Each scene shows the same named points in several views. A view is turned or mirrored, shifted and resized as a whole, has a little noise and may leave points out.
In the rows, zero is written as 128.

Scene 1
View 1
k960: [110 125 112 127 161 149 139 137 159 154 122 165 116 113 148 124 118 140
 128 150 119 101 109 152 116  90 146 133 155 109 135  93 171 123 106  83
 128  99 154 106 145 132 150 138 121 141 135 169 163 135 133 169 144  99
 121 104  98 132 142 167 111 122 132 128 156 142 123]
k546: [ 95 120 126 121  82 120 123 125 138  90 119 108 105 111 129 135 158 133
 125 167 166 117 101  72 104 160  95  92  95 187  87 133 125 133 116  95
  68  88 140 159 111 159 157  82 129  97 143 130 102 146 179 181 147  98
 121 139 155 109 115 138 107 117 104 129 121 101 125]
k660: [126 128 160 128 193 156 124 164 141 146 114 140 146 144 139 122 112 125
 129 175 138  74 136 158 142  97 139 162 169 129 163  89 187 129  84  99
 152  88 151  81 116 131 118 130 120 141 135 194 174 133 132 146 148  93
 110 127 102 164 131 159 119  95  92 129 152 173  86]
k975: [ 87 122 104 121 136 150 134 126 165 147 128 172 102  93 141 121 123 139
 129 147 110 119  95 137  96 104 148 110 128 114 111 110 158 115 119  79
 110 104 159 126 152 135 170 129 128 136 144 157 138 133 137 182 148 105
 128  87 106 110 144 164 100 133 154 129 150 111 136]
k607: [104 126  94 123 131 144 142 122 157 145 124 157 108 103 148 131 125 147
 128 146 121 113  98 133 104 105 137 112 139 121 116 100 155 130 114  84
 108  96 151 128 146 136 159 129 120 130 136 150 144 133 142 179 140 103
 122 105 108 118 137 163 112 131 133 127 150 122 135]
k940: [136 132 158 129 133 127 126 153 116  99 107  79 136 151 139 139 150 133
 125 182 185  84 137  99 141 142  87 139 136 186 137 106 155 149  84 110
 109  75 132 123  92 151 112  93 117 102 129 157 143 147 169 151 137  87
 108 168 145 153 106 136 123  96  54 128 129 158  88]
k91: [109 129 102 123 121 136 143 123 152 133 120 139 111 113 147 134 133 144
 126 149 135 111 102 123 108 113 124 115 134 135 117 104 150 131 111  85
 103  90 151 135 138 141 152 121 122 122 134 143 143 140 151 177 138  96
 122 119 121 121 130 157 115 125 120 126 146 128 130]
k519: [112 127  56 121  87 133 159 100 156 137 121 149  93  95 156 140 141 163
 126 132 128 129  85 118  92 108 120  96 130 123 100 100 135 140 123  75
  85  94 142 154 159 142 169 125 118 118 127 117 140 143 156 194 131  98
 127 113 117 102 136 158 114 144 137 125 149 116 160]
k36: [140 134  91 132 134 139 153 124 143 144 114 132 120 127 162 140 128 160
 130 146 140 103 113 142 121  94 118 133 162 121 139  85 164 147  99  87
 120  83 142 123 140 136 135 135 111 127 118 144 171 143 146 167 129  90
 117 137 109 136 129 161 124 124 100 124 155 155 129]
k708: [ 57 111 136 112  70 124 108 127 150  86 129 128  91  82 114 127 157 122
 123 167 151 129  86  53  81 179 108  64  59 191  60 159 115 112 132  91
  49 102 145 170 117 165 184  69 147  97 166 134  64 139 178 196 158 108
 127 107 162  81 123 138  91 126 140 130 113  63 128]
k278: [151 136  89 130  94 121 155 116 128 116 108  97 115 134 158 151 152 160
 128 150 171 105 112 106 126 122  83 119 143 161 121  92 141 161  97  93
  95  73 131 146 126 148 131 112 109 106 115 117 153 154 170 170 119  85
 114 161 136 134 114 144 128 121  75 126 142 153 130]
k410: [133 132 133 128 146 136 135 146 132 125 112 114 131 139 146 137 133 137
 127 168 159  90 126 129 132 116 113 139 151 151 144  97 165 140  90 101
 125  82 142 113 115 142 121 119 117 122 127 160 163 143 152 160 137  91
 113 145 124 149 122 150 122 106  82 127 144 160 103]
k640: [114 127 102 127 145 144 143 130 158 147 121 155 114 113 149 130 120 147
 130 150 123 104 104 144 112  96 136 126 148 116 130  95 165 129 106  86
 119  92 151 118 143 138 149 134 123 135 132 156 158 138 138 170 142 100
 123 111 106 125 137 163 113 126 127 126 151 137 127]
View 2
k410: [158 129 125 117 134 110 122 118 121 106 120 129 133  86 144 122 136 125
 145 136 120 136 136  83 104 125 154 162 130 117 139 133 149 146 141 102
 128 142 131 157 169  98 139 110 140 136 162  91 143 143 174 125 143 116
 119 115 107 144 147 147 128 105 137  98 131 118 130]
k546: [140 132 125 106 134 134 138 108 155 105 152 137 118 161 161 114  78 101
 115 135 139 135 152 135 114 149 111 151 132 141 145  96 159 120 128 125
 125 146 146 137 127 102 124 148 172 126 139  99 117 132 140 146 128  93
 138  98  66 155 114 155 158 129  79 144 109 149 155]
k607: [150 108 111 115 132 153 132 138 111 116 145 134 148 127 109 129 124 121
 128 132 151 133 127 104 108 130 142 149 141 145 146 121 124 156 130 142
  95 117 125 162 143 116 119 137 130 153 150  95 147 142 148 133 108 108
 144 145 126 128 154 156 114 156 113 132 138 123 126]
k91: [146 108 113 113 125 150 132 133 117 112 146 135 145 132 120 124 115 118
 126 130 149 134 133 113 112 134 135 148 142 148 147 119 134 150 136 138
 101 121 129 159 140 109 117 142 138 150 150  92 143 141 150 134 112 104
 141 135 119 133 145 157 126 154 106 131 132 126 131]
k940: [152 146 136 114 135  91 118 100 144 100 116 124 116  95 178 117 119 114
 140 136 104 141 147  90 105 132 143 163 122 108 136 123 169 126 144  88
 146 158 142 145 167  90 147 110 158 121 161  91 129 141 174 126 159 109
 109  88  74 161 128 142 150  85 127  91 116 127 143]
k660: [178 138 118 121 152 108 111 131 120 113 111 130 147  55 115 137 158 138
 163 144 115 138 116  55 106 107 182 178 117 100 126 146 129 158 129  95
 123 143 125 164 186 112 151  88 117 142 163  91 153 142 167 120 138 128
 125 136 117 139 166 145  99 102 163 108 146 112 120]
k36: [150 106 121 119 115 133 126 132  98 106 124 129 148  98 133 122 139 123
 135 126 134 137 137  93 104 127 148 145 147 138 150 134 136 156 153 123
 110 121 121 166 162  98 123 128 128 155 167  91 154 152 181 125 125 112
 120 135 137 132 157 151 123 133 128  88 140 113 121]
k960: [164 114 111 117 137 145 124 143 106 117 134 136 154  97  95 133 141 133
 144 134 144 136 118  82 108 120 162 159 135 135 139 134 120 163 129 128
  97 121 121 169 161 118 127 122 116 155 154  94 157 144 155 130 112 117
 138 151 135 124 165 154  98 144 132 127 146 115 118]
k640: [159 111 116 117 131 145 128 139 108 112 133 136 151 108 110 128 132 126
 136 132 142 134 125  94 108 123 150 155 139 136 144 130 125 159 137 133
 100 120 123 168 155 113 123 127 123 155 154  92 152 147 158 129 109 113
 136 145 131 128 157 153 108 145 127 119 142 116 122]
k278: [131 109 129 115 108 120 131 112 111 100 127 124 131 121 174 108 113 108
 120 122 129 138 156 114  98 141 126 139 150 145 159 121 162 137 165 116
 129 129 132 156 151  81 124 140 155 141 166  91 137 155 189 129 140 101
 108 103 111 145 134 148 155 118 106  77 121 121 137]
k519: [131  90 114 114 112 166 142 136 103 111 151 133 145 152 126 117 105 107
 114 118 159 132 144 129 108 143 118 132 156 166 161 111 135 150 149 156
  93 104 122 165 127 104 105 165 141 157 152  97 147 149 158 138 101  97
 138 137 133 127 144 159 135 172  88 120 129 125 129]
k975: [159 105 104 112 139 164 134 146 116 118 152 142 153 129  91 133 120 124
 132 135 158 134 122 107 113 129 145 153 138 147 144 119 117 159 122 151
  90 117 124 163 140 127 118 139 123 155 143  98 148 137 133 137  99 105
 156 152 125 123 157 161 108 164 111 153 142 127 125]
View 3
k975: [147 138 137 106 132  96 125 135 122 131 149 124 133 118 130 137 148 134
 137 130 138 136 120 140 126 119 122 110 142 103 148 132 112 130 167 132
 143 136 122 125 137 127 101 131 141 157 126 142 130 117 118 113 136 126
 149 136 141 118 111 114 124 105 139 139 111 132 109]
k960: [157 138 133 101 143  93 129 130 136 123 151 131 127 129 131 134 131 133
 133 131 143 141 122 129 137 117 127 112 141  98 136 126 122 138 162 127
 131 141 121 127 146 131 101 128 138 141 132 147 119 121 130 123 134 125
 152 138 154 122 105 113 128  97 137 140 119 134 119]
k546: [109 135 124 119 132 129 137 135 117 152 121 125 146  95 102 121 146 144
 145 139 149 106 118 149 118 131 118 120 133 133 142 153 123 126 128 123
 132 113 129 117 130 121  94 121 136 152 139 107 120 119 112 121 121 104
 118 120 117 110 124 129 130 125 147 117 114 134 104]
k278: [135 139 110 129 145 116 139 138 135 128 122 123 140 103 103 122 122 134
 136 142 152 124 111 138 118 123 123 141 148 142 151 135 124 147 134 134
 124 137 121 125 135 112  91 116 144 144 146 112 103 112 139 142 114 114
 145 129 142 111 133 121 135 120 152 116 129 137 112]
k607: [147 139 131 108 134 100 128 134 127 130 146 124 134 118 128 133 142 135
 136 131 141 135 119 138 126 119 122 115 143 107 147 131 116 133 161 133
 137 137 123 126 140 125 101 128 140 153 130 139 122 115 123 118 132 125
 150 135 142 117 113 114 127 107 141 136 115 133 111]
k940: [128 139 114 116 156 122 150 128 145 133 121 135 136 113  95 116 107 143
 139 142 161 117 117 128 137 133 127 130 134 135 121 142 142 148 113 115
 106 121 123 121 146 126  90 113 128 122 156 110  94 124 139 144 115 101
 123 122 144 116 119 129 137 114 144 114 134 133 120]
k640: [153 138 130 108 140  96 130 132 134 124 147 126 129 122 127 133 133 133
 134 132 143 139 119 133 131 118 125 116 142 106 141 129 120 139 159 130
 132 139 122 127 143 126 100 126 140 146 133 142 118 118 129 122 131 123
 152 136 150 119 112 113 130 103 138 137 121 134 115]
k410: [143 139 120 111 153 107 141 130 145 125 134 133 131 121 109 124 114 137
 135 138 153 129 120 126 139 125 128 123 137 118 129 132 134 146 135 122
 115 134 119 124 147 127  93 118 132 128 147 128 102 122 141 138 122 112
 138 130 154 119 114 122 133 107 141 124 131 133 122]
k708: [ 95 135 138 111 120 132 131 136 100 170 124 123 153  92 106 124 167 147
 151 134 143  97 123 157 115 134 113 103 127 124 141 165 118 108 135 120
 143 101 135 111 124 124  99 128 134 164 131 109 136 119  90 101 128 100
 105 117  99 108 117 130 124 127 145 120 101 129  96]
k660: [158 140 128  97 160  95 141 124 153 118 148 139 121 137 119 126 106 139
 132 133 153 139 124 115 154 124 131 114 135  98 113 125 139 148 141 114
 109 136 118 126 158 140  98 121 127 117 145 144 102 129 144 136 131 114
 141 135 166 127 100 118 135  91 131 135 132 132 130]
k91: [141 138 126 112 136 105 131 136 129 132 138 126 134 114 119 131 138 135
 139 134 145 130 117 139 125 122 122 118 141 115 145 134 119 135 151 131
 134 134 121 125 138 123  99 125 139 150 134 130 120 118 125 124 127 119
 144 132 140 116 118 117 128 112 143 130 118 134 111]
k519: [142 138 125 122 127 106 124 142 118 134 136 117 139 102 124 135 151 133
 139 135 139 133 113 148 111 117 119 126 148 123 165 132 107 130 165 143
 148 140 122 126 130 113  98 127 150 168 128 128 128 111 121 121 126 127
 155 135 133 111 129 113 125 118 149 131 113 136 103]
View 4
k607: [129 113 134 139 123 116 125 133  93  94 114 135 127 154 141 108 129 126
 110 122  83 128 163 121 135 136 101 126 122 171 136 110 130 129 138 151
 112 112 118 149 123 122 120 148 129 109 111 131 111 105 129 123 145 155
 114 116 156 116 137 121 133 135  90 136 126 125 122]
k708: [168 169 101 128 137 115  71 115  48 120 157 202 108 147 107 117 111 114
 120 153 113 162 208  80 149 128 112 115   4 204 145  88 127 169 144 140
 130  98 164 168 111  81 112 144 128 140 140  92 148 218 198  87 170 149
  93 134  76 121 121 136 103 116 121 140  95 140 132]
k975: [144 108 138 130 119 106 116 127  91  84 123 130 123 154 142 103 111 130
 108 122  81 133 174 121 131 137 102 125 116 182 155  98 121 129 139 152
 102 116 116 148 122 108 122 149 125 112 111 121 115  98 139 137 152 157
 117 113 162 107 144 114 131 136  94 144 121 120 132]
k546: [132 159  98 137 135 128  99 126  68 133 131 189 123 147 107 122 149 111
 113 148 113 142 174  99 150 123 114 116  54 174 112 111 140 148 142 133
 143  89 156 159 117 108 104 137 138 128 132 120 127 201 171  80 151 140
  94 129  77 131 120 143 114 118 107 125 112 143 118]
k640: [120 108 130 135 116 112 133 139 105 100 106 123 136 153 140 108 143 124
 103 119  85 118 146 132 130 131 102 123 143 159 137 111 131 120 137 145
 113 107 108 139 127 127 119 139 134 103 109 141 102  97 125 128 140 149
 112 110 154 118 144 122 139 135  87 129 133 124 124]
k91: [120 122 124 138 127 124 125 136  91 106 110 145 131 152 131 115 144 120
 108 126  90 126 159 121 137 132 108 125 117 163 122 116 135 132 138 146
 122 105 124 150 120 124 114 143 135 112 114 135 110 123 132 109 142 152
 109 117 135 120 134 130 129 130  92 131 127 130 117]
k940: [ 94 148  84 130 121 124 124 155 112 174 100 153 157 137  99 127 213 108
 105 143 121 106  97 133 136 113 100 114 119 133 109 123 161 124 141 106
 158  73 135 117 136 148 115  96 156 103 130 162  95 187 150  87 125 108
  98 113  65 157 125 149 137 125  92  91 134 140 117]
k36: [ 97 112 129 147 122 129 144 145 105 114  91 131 146 155 137 116 165 115
 105 117  87 108 130 136 138 129 109 127 158 139 102 133 141 113 139 142
 124 100 113 141 123 144 111 137 140 100 105 153  95 103 108 109 130 145
 112 111 149 126 136 133 138 140  84 120 141 134 107]
k960: [123 102 136 129 115 105 136 142 114  99 106 109 136 151 143 105 138 129
 101 116  82 115 140 136 125 131  94 124 153 164 155 106 132 112 137 141
 108 112 100 133 129 127 123 133 134  95 108 143 102  83 124 140 137 144
 121 106 163 118 147 117 142 140  84 128 132 120 128]
k410: [ 98 124 106 134 120 115 132 151 118 146  97 130 153 144 119 118 186 118
 102 128 105 105 106 138 133 120  99 120 147 141 126 122 149 119 140 120
 136  90 115 124 136 146 116 112 145  98 119 159  89 137 130 109 127 124
 105 110 108 141 135 138 141 132  86 104 136 131 119]
k278: [ 87 140 109 160 133 151 135 140  85 133  93 166 145 153 120 133 183 103
 110 130 103 116 137 121 149 123 120 129 125 137  66 144 152 127 143 141
 146  90 140 158 121 144  98 142 147 112 115 148  97 157 118  73 130 145
  98 123 105 139 119 147 127 131  90 113 136 146  90]
View 5
k607: [142 130 111  91 111 119 133 160 165 102 131 118 143 132 127 157 118 121
 107 128 124 149 116 148 150 152 107 117 145 118 157 149 142 101 132 128
  92 150 135 142 142 159 174  99  92 112 116 112 113 111 109 141 127 112
 112 149 167 117 120 118 168 127 128 165 159 131 155]
k36: [106 141 124 121 113 128 152 144 161  91 117 123 134 115 136 128 127 109
 106 144 113 141 141 159 154 138 124 132 170 133 155 140 135 123 110 109
  84 124 142 114 124 153 181  91 118  99 135 128 121 119 117 108 127  95
 127 166 165 135 146 106 162 131 137 164 144 109 139]
k91: [133 133 123  99 120 121 146 149 159 103 126 120 143 128 125 141 131 126
 108 122 123 136 123 143 154 148 115 118 149 120 150 153 140  99 126 125
 105 145 133 135 129 148 161 102  98 112 117 112 116 115 115 135 132 109
 129 147 153 124 121 118 165 126 126 154 168 129 148]
k660: [ 91 152 129 137 116 161 154 166 121 101 145 150 108 152 170  99 102 116
 130 201 113 168 142 110 142  95  94 154 147 128 185 157 127 192 128  95
  77 138 110 101 119 168 184  97 131  93 140 180 134 144 135 102 142  99
  99 144 150 125 128 107 161 131 114 142 117 112 163]
k278: [ 98 147 152 124 133 116 167 112 152 105 104 130 137 105 123 108 155 126
 103 105 105 101 154 149 159 149 154 128 178 144 132 149 131  90 106 117
 124 116 139 108 102 120 146 104 122 115 135 108 113 122 129 103 132  88
 173 162 126 147 142 107 148 127 133 142 178 107 125]
k519: [149 122 113  83 112  99 134 140 188  94 112 104 157 109 104 170 141 121
  93  90 122 127 121 173 159 177 128 106 159 122 135 143 145  58 123 138
 106 141 152 147 140 140 163  97  86 116 113  79 103  95 100 140 117 108
 136 162 168 124 129 118 169 125 142 174 182 127 139]
k940: [ 78 160 172 142 151 142 178 118 110 128 123 154 117 134 150  62 145 141
 122 134 103 104 157  99 146 112 137 144 158 141 147 166 121 138 121 112
 138 129 109  95  87 119 124 116 137 110 137 151 126 147 156  95 159  92
 174 133  94 143 125 112 140 124 107 107 167 112 139]
k640: [131 133 116 100 112 129 139 163 160  97 131 118 131 131 134 144 116 113
 113 147 121 156 125 146 149 138 108 125 153 118 164 148 137 124 127 116
  81 145 135 132 137 164 179  93 102 105 126 128 118 113 113 130 130 106
 106 152 168 120 128 115 168 129 129 165 146 123 152]
k975: [156 121 102  81 108 119 126 173 167 102 137 115 144 138 123 169 111 124
 110 131 128 160 104 145 146 150  94 113 131 109 164 151 142  99 143 137
  90 161 131 157 150 167 175  96  83 112 110 111 112 106 107 149 128 122
  99 142 173 101 111 124 175 126 123 167 158 143 165]
k546: [138 138 156  90 147 110 155 119 141 138 123 128 145 132 115 117 155 157
 110  69 117  97 121 115 150 152 132 108 134 121 125 172 132  64 143 147
 164 157 117 147 111 115 104 126  93 130 109  92 110 123 136 139 150 119
 179 119  97 122  94 130 144 118 107 120 210 147 152]
k960: [129 133 107 103 107 134 135 172 156  94 138 124 133 140 139 150 106 114
 114 163 121 168 119 144 146 134  97 127 150 118 174 146 140 137 132 112
  71 148 129 132 142 173 191  91 102 104 124 138 116 117 113 128 129 107
  91 151 175 117 126 113 173 129 129 167 137 124 158]
k708: [176 128 149  55 154 100 146 128 137 157 136 126 156 148 101 139 158 181
 106  36 132  95  91  92 143 164 115  91 104 103 122 186 134  26 167 178
 187 184 108 180 122 108  77 135  61 148  86  67 102 111 132 170 159 143
 174  93  85 101  61 150 151 107  89 109 237 172 170]
k410: [ 94 150 145 130 126 141 160 141 133 110 126 141 121 131 150  98 126 123
 117 152 110 135 146 122 147 119 126 141 158 136 161 155 127 145 120 105
 103 131 122 108 110 144 159 105 131 103 136 146 126 135 137 104 140  95
 138 148 134 137 133 110 154 128 120 133 145 111 146]

Which points are out of place in each view (at most two, in the order of its rows)? Write none if all are in place.
view 1 => none
view 2 => k91
view 3 => k975
view 4 => none
view 5 => k708
